Each row is a point on a landscape with many peaks, with its height.
A climber steps from a point to the highest of its 2 nearest points, and stops where none of them is higher. Distance is the straight distance between rows; heights are no part of it.
k_466: [ 19 -15  -1  -1 -17  16   3  21  11 -23   4  -1   0  10 -15   4  -1  23
 -19 -14 -22 -14]  h=556
k_647: [-12   5   0   2  -2 -14   6 -23  -5  18  -1 -19  -7 -14  10   6  10 -13
  14 -11   5  -5]  h=439
k_918: [-19 -17  14  11  21 -22   8  -7 -12  35   0  -6 -12  -7  -1   7   0 -21
   8   6  -2   7]  h=697
k_866: [ 13   0  21  14  20   6  20   8 -14  17  -1  11  -4  -3   3  16 -18 -10
  -5  11 -14   3]  h=622
k_375: [ 20   5 -12  10  -6  27  18  -3   2  -5   6  12  13  16  17 -25  -7  -6
  26 -13   6  11]  h=470
k_133: [ 25 -14   7 -13 -18   9  18  13   1 -17   2  13  -5  19 -27   0 -17   7
 -13  -1  -1 -14]  h=383
k_801: [ -6  24   0  -8  23 -10  18  -4   3  38 -11 -15   5 -23  16  -1  11  18
   8   0 -29   1]  h=267
k_187: [-13  -6  10 -10 -22  -5 -20  21  16 -18  -4  10   3   3 -19  -1  26   1
 -11   9  33  -9]  h=123
k_978: [ 17 -11 -12  -7 -12  13  -3   7  -2  11  -1  11 -26  -2  -1 -18 -12  -7
  19 -20   0   4]  h=479
k_893: [ 20   1  -1  -6 -17  20   9   3  -4 -21 -15  17   9  21 -20  -4   3  -2
   3  -4  10   2]  h=295
k_578: [-24  -5   7   0  21 -23 -23  15 -12  15  17  -7 -11 -16  13  -4  -1   6
  -4  11 -22   4]  h=577
k_849: [ -8   5 -25   5  -2   3  19 -21  23  11  10 -10   8  12  18  -3  -2  -8
  20  -9  17  19]  h=340
k_58: [  6  11  19   3  -3  -6  10  10  -3   6 -23  13   0  -6  -7  37  10  -5
 -26  10  14  -7]  h=274
k_702: [-20   9 -16 -12   8   0 -22   5   7 -28   3   0  19  -2  -1  -1  17  15
   2  16 -11  -6]  h=96
k_711: [-25   2   3  -9  -6  -3 -24  11  12 -27   7  -2  20   5 -10   1  25   7
  -6  20  11 -17]  h=111
k_660: [  1  -9 -19 -18 -10   3  -4   0  -2  12   2 -11 -24   2  -4 -21   2  -8
  28 -19  18   7]  h=452
k_261: [-21  -3 -25  -3   3  -7  -5 -20  20   6   7 -24   1  -8  19  -5  11   4
  12 -15   2   3]  h=363
k_77: [  0   2 -31  10   3  10   1 -15  26  -1  -5   0   8   5  16  -2   0  -4
  12 -25  13  21]  h=404
k_89: [  6  10  -7  -8   4  16  20  -8 -10  13  15 -11  -2  -8  16 -17   5  -5
  36 -12  14  -3]  h=313
k_153: [  0   1   2  -1 -15   2 -19  21  -1 -27   0  11   5  12 -14  -3  23   0
   2   0  14  -4]  h=131
k_998: [ 31 -16   1   2 -16  14   5   7  -8   2   3  15 -22   4  -7 -10 -26   7
   1  -5 -15  -5]  h=501
k_957: [-14  -6  -7  -3   1  -5 -29  10  -4 -11  18   5 -25   0   4  -8   3  -7
  17   3  -8  -5]  h=543
k_113: [ -3 -11  14 -17 -14   5  16  10  19  -5   0  20  -6   7 -36  -5  -8   7
 -32  -7  24  -5]  h=348
k_209: [ -6  16 -23  -5   7  12  14  -7  15  11   6 -16  10 -11  28 -12   6  20
  15 -11 -10  10]  h=341
k_381: [ -5   6 -15  11  -8   0  -4 -13   6 -22  -7   2  26  16  15  -2   8 -10
  13  -3  12  14]  h=189
k_268: [ 15  -7 -23   4 -17   5 -22  13  -5  -8 -26  19   3  17 -10 -22   0   1
   9 -11  15  18]  h=447
k_662: [ 17  -9  30  -4   8   2  22   8 -14 -11  12  -9  -1   5 -13  15 -30  13
 -34   8  -1  -8]  h=430
k_288: [ 10  15 -12   6   7  21  21 -11  15   5  -4  -4   6 -13  21  -2  -3  17
  13 -17 -16   0]  h=494
k_404: [ -6   9 -21  21  -2  -1 -10   5   4 -17   3  -5  31  28  20 -22   6 -10
  17  -8   8  17]  h=164
k_829: [  4   5   8   9  22   9  27   3 -11  36  -2  -5 -11 -21  11   9  -1  -1
   5  -9 -21  -1]  h=511
k_219: [  9 -13  -1 -20 -15  10  13   7  15 -17  -7  20   5  26 -41 -13  -8   6
 -15  -5  14  -8]  h=364
k_429: [ 27 -11  22   4  -6   8  24   6 -12   3   0   7  -8   4  -8  24 -27   7
 -22   6 -13  -8]  h=461
k_628: [-19   7  31   6  10 -19 -14  20 -19  -2  10 -12  10  -7   3  13   9   8
 -25  29   4  -4]  h=480
k_942: [-14   8   5   2  29 -18  19 -13 -11  39  -9 -16   3 -16   7   0  14   0
  11  12 -24   8]  h=339
k_984: [  0   4  12  -8  39  -1   8  13  10   4  12   5  11   1 -13  24 -14  13
 -28  27 -20   3]  h=576
k_692: [  8   5   5   1  -5 -11  -2  -8   2  11 -27  23  -8  -9  -4  28  -1  -9
  -7   6   9   3]  h=281
k_746: [  0  -3  17 -10   8   4  -7  26   6 -25  25  -1 -11  -1  -9  11 -16  25
 -36  11   1  -9]  h=623
k_441: [ 26   0 -18   4 -13  18   7  -4   5  -7 -26  18  15  13 -14  -3  -8  -3
  -2  -5   8  15]  h=326
k_118: [-19  -4 -14 -18   9 -10 -13  -8  11  15  12 -30 -10 -16   6   2  10   6
  11 -14  -3  -8]  h=327
k_582: [-23  -4   1 -11  15 -13 -12  -6  -8   4  13  -1 -16  -4   4  -5  -7 -17
  21   7  -7  -7]  h=568
k_279: [ 21 -14  21 -11 -13  -1  31   8 -10 -13  16   3  -9  19 -18   8 -26  17
 -26   2   6 -15]  h=403
k_703: [  3   6 -17  -2  -7   7   4 -15   6 -21 -15  15  26  21  -7   3   4 -14
  10   7  23  12]  h=216
k_875: [-10 -10  -8 -10 -13 -15 -15   0  -6   6  12 -16 -32  -3  -3 -15  11 -11
  18 -16  14  -5]  h=426
k_45: [ -4  10  36  12  27  -3  27  15 -14   4   0  -4  14  -4  -4  27   2   5
 -40  19   8   5]  h=402
k_756: [-10  -8  12   6  31  -3  -8  24 -17  19  19 -10  -7 -15  13  -5 -15   9
 -15  12 -21  19]  h=607
k_902: [-16  20  -1   7  10 -15  -4 -12   3   8 -18  -1   8 -24  17  20  21  13
  -8   9 -23  -7]  h=306
k_710: [ -6  -3   5 -10  10 -11 -13  -3   6  -6  -4  15  -9  -8   2  19  -4 -12
   6   8  -1  -4]  h=617
k_557: [ -4   7  12  14 -18 -14  -7 -46   3  13  -9 -25  -4 -17  -3 -11   1 -23
  -6 -11   7 -11]  h=581
k_560: [-13 -10 -28  -4 -10  -7  -6 -19  17   3   3 -17  -4   1   6 -11   6  -8
  15 -25  24  10]  h=392
k_841: [ 20  -9   3   6 -11  16   1  15   1 -12   7   7  -9  -4   7   7 -12  19
 -12 -12 -30 -11]  h=561
k_499: [-13   4   0  15   5 -19  -7 -43  15  -1  -7  -7  11  -7   5   4   2 -20
   6  13  -1 -13]  h=698
k_478: [  2   9  -3  -2 -10   2  -3  -6  -9 -17 -11  17   8   9  -5   0   7 -14
  17   9  10  -2]  h=241
k_282: [-12  -1   5   1  27 -16  19 -21  -8  38   4 -35   0  -8  -4   5  13 -13
  17   0  -8  -1]  h=487
k_880: [ 12   3 -25   9 -12   9  -4 -10  13  -1 -32  17  19  10   1   3   5  -4
   0 -12  20  24]  h=371
k_733: [ -3  12  25  14  21 -14  15   8  -5  10 -11   4   6  -1  -2  35  16  -6
 -21  20  -2  -2]  h=330
k_593: [  8   3  14  17  16  -6  20  -4 -13  31 -13   9 -12  -9   4  21   0 -13
   7   2 -12   8]  h=571
k_909: [  2  -5  -1   0  -7   6 -27  26  -2 -21  15  13 -27   8  -3  -7   2   5
   4  -3  -4   1]  h=530
k_799: [ 24 -11   2   0 -19  12 -18  20  -5 -13  11  18 -31  11 -13 -10 -13  10
  -4   0  -8   0]  h=517
k_791: [  5   8   5  -8  -5  12   7   6   1 -21  -9  15   8   4  -7  17   2  -8
  -1   3   2  -1]  h=266
k_723: [-12   2  22  21   0 -17  -7 -42   3  12  -7 -17   4 -13  -4  -3   8 -24
  -9   9  -6 -15]  h=678
k_629: [ -4 -15  15  -6 -22  -5  20  10   8 -12   0  18 -13  22 -32 -27 -10  19
 -37 -13  21  -6]  h=337
k_898: [ 10  -1 -17  -3 -21  -3 -14  -9   0  15 -34  24  -7  -9  -4   9   4   2
  -9   6  19   7]  h=304
k_64: [ 13 -15   7 -11  12   3  -2  16  14 -12  26   3  -5   3  -7  17 -31  13
 -25   9 -14  -8]  h=650
k_24: [  7   8 -16 -11 -15  12  20  -6  -9  16  18 -28   3   4  14  -8  13  -4
  29 -14  25   6]  h=203
k_401: [-18  -7  22  11   9 -27 -34  14 -15  10  15 -16   6 -15   7   1   4   2
 -24  32  -5  -2]  h=518
k_451: [  4  12 -11   7  -7  14  15 -11  -8  -5   3  -1   4   6  19 -19   9  -6
  32 -13  10   6]  h=401
k_473: [-19   3 -30  -4   7   7 -18   1  20  -9  12 -16   5  -3  18 -18  10  11
  15 -18  -5  10]  h=331
k_615: [ 12  -8 -23   3 -12  12 -13   8   2   1  -9   8 -11   8  -1 -29  -5  -1
  17 -28   7  17]  h=463
k_472: [-20  -2  20   2 -25 -10 -28  17   5 -25   4  -5   5   8 -14  -4  30   5
  -6  20  25 -22]  h=118
k_635: [  7  -4  16  10  25   1   0  18  -7  11  10  -3  -6 -10   4  13 -23  11
 -25  10 -26   9]  h=643
k_850: [ -2  19  -4   7   4   6   0   2   2   0 -15   7   4 -19  14  19  12  18
  -7  -6 -23  -7]  h=224
k_178: [  7  -5  10 -12  27   2   6   7  19  -3  12  15  -2   9 -16  22 -26   0
 -12  21 -15  -7]  h=620
k_260: [-13  10  23 -16  27  -1  19  16   1  -6  16  -1  13   2 -17  13  -4  14
 -34  18  -2  -7]  h=512
k_845: [  2   2  34  -3  25   6  17  16  -7  -5  11  -6   1   2 -12  22 -14   4
 -37  12   7   0]  h=459
k_891: [ -6 -12 -16  -4 -24 -13 -26 -16   4   6  -4  -8 -13  -6  -2 -19  10 -11
  14 -12  19   0]  h=409
k_146: [-13   8  15   1  11  -7  -3   7 -18  -7   0   1  13 -10   2  18   9  -2
  -8  25 -10 -13]  h=436
k_931: [-16  13   5   6  -5  -6 -10  -8  -5 -12 -10   0  15 -14   9  18  24   3
  -2  13 -11 -15]  h=389
k_546: [ -5  -3 -17  10 -23 -13  -2 -42  -2   4 -16  -6   6  11   9 -18   2 -18
   7   0  28  10]  h=460
k_779: [ -6  11  -5  -5 -17   1  17 -23 -15  11  13 -44   4  -3  16  -7  12  -5
  20 -11  11  -4]  h=97
k_116: [  1  -2 -21  10 -25 -12 -12 -26   6  -7 -26  10  20   9   2  -5   7  -8
   3   1  29  15]  h=419
k_580: [ 11  -3 -23   8 -10  13  -7   7  16  -5 -16   1  14  10   8 -17  -8  -1
   7 -31   8  25]  h=440
k_768: [  0  17   4  -6  18  10  18   3 -14  25   3  -5   4 -22  17  -9   0  10
  11   1 -32  -3]  h=427
k_637: [ 20   1   1   6   2  25  16  -5   0   2   4  16  -6   0   8 -12 -12  -5
  22  -5 -10  -1]  h=534
k_661: [  7   0  -6  -9  -9   0  16 -14  -9  23 -10  -4 -14 -10  10   3   2 -13
  23 -19  14   4]  h=370
k_976: [  3   9  -9  13  -5   4 -19  11  -7 -26  -5  -1  17  29  -2 -22  14  -4
  21  -6  11  10]  h=148
k_894: [-26 -10  14   4   8 -30 -35   0  -9   9  24 -18  -9 -13   2 -15  -2  -5
  -8  16 -10  -9]  h=549
k_266: [ -4  -9  14   3   9 -18  -6   2  -9  15  -4   9 -13  -9   1  15  -9 -20
   0  12   0   4]  h=647
k_968: [-10   3  -4   6 -24 -11   0 -41  -4   4  -5 -20   2  -6  10 -11   7 -17
   7  -8  14  -3]  h=515
k_333: [-19 -10   8  -8  22 -12   4  -5 -12  32  13 -16  -7  -6  -2  -4   1 -17
  21   2  -7  -6]  h=628
k_193: [ 16   4  13  -2   7  14  14   1 -19   3   0  19  -6  -1   2   3 -15 -14
  10  11 -17  -9]  h=582
k_496: [  1  12  -9   3   3  21  -8  23  -2 -30  -2  -4  25  15  -3 -13  17  19
   0 -10 -17   0]  h=49
k_370: [-12  -5  -7  -1   0 -11 -18 -23  19 -15  -1   3  10   0  -2   5   2 -19
   7  14  12 -10]  h=787
k_613: [  4   0 -13  -9 -15  -6  -6 -15 -12  20 -26  14 -16 -15   0  -6  -3  -9
   8 -11  13   8]  h=328
k_500: [  9 -17  10  -8 -15   7   2  27  11 -24  12   0  -9  11 -16   6  -9  26
 -35  -6   0 -12]  h=595
k_246: [ 29 -15   9   1  -3   4  11   5 -11  12  -4  13 -21  -4   0   7 -39  -2
 -11   1 -14   2]  h=485
k_892: [ 18   3  -4   6  -4  22  13   0   7  -8  -1   4  10  -1   5   4  -5  16
   5  -9 -26  -9]  h=641
k_320: [-10  12 -23  -4   9  11 -17   9  17 -24  -2  -3  30   6   6 -10  10  20
   3  -1 -14   5]  h=74
k_786: [ 11  -5   7  -5  16   5   0  17   2   4  22   2  -9  -7   3   3 -30  21
 -14  10 -36  -7]  h=688
k_882: [ -1   4 -10   7 -14  -3 -29  13  -7 -24   2   9  -7  22 -14 -20  23  -3
  19   0   8   6]  h=139

Call two points neighbours if one is among the 2 nearest of the other. Go from one point of each pair to the other, from neighbour to neighbour, staying as high as possible. Name the lowest point that can't be avoided.
k_64 / k_918 => k_662
k_64 / k_892 => k_466
k_866 / k_370 => k_801
k_370 / k_918 => k_710

Where does a climber stop that starts at each point below?
k_320 => k_370
k_24 => k_866
k_429 => k_918
k_976 => k_370
k_850 => k_786
k_441 => k_370
k_692 => k_370
k_902 => k_786
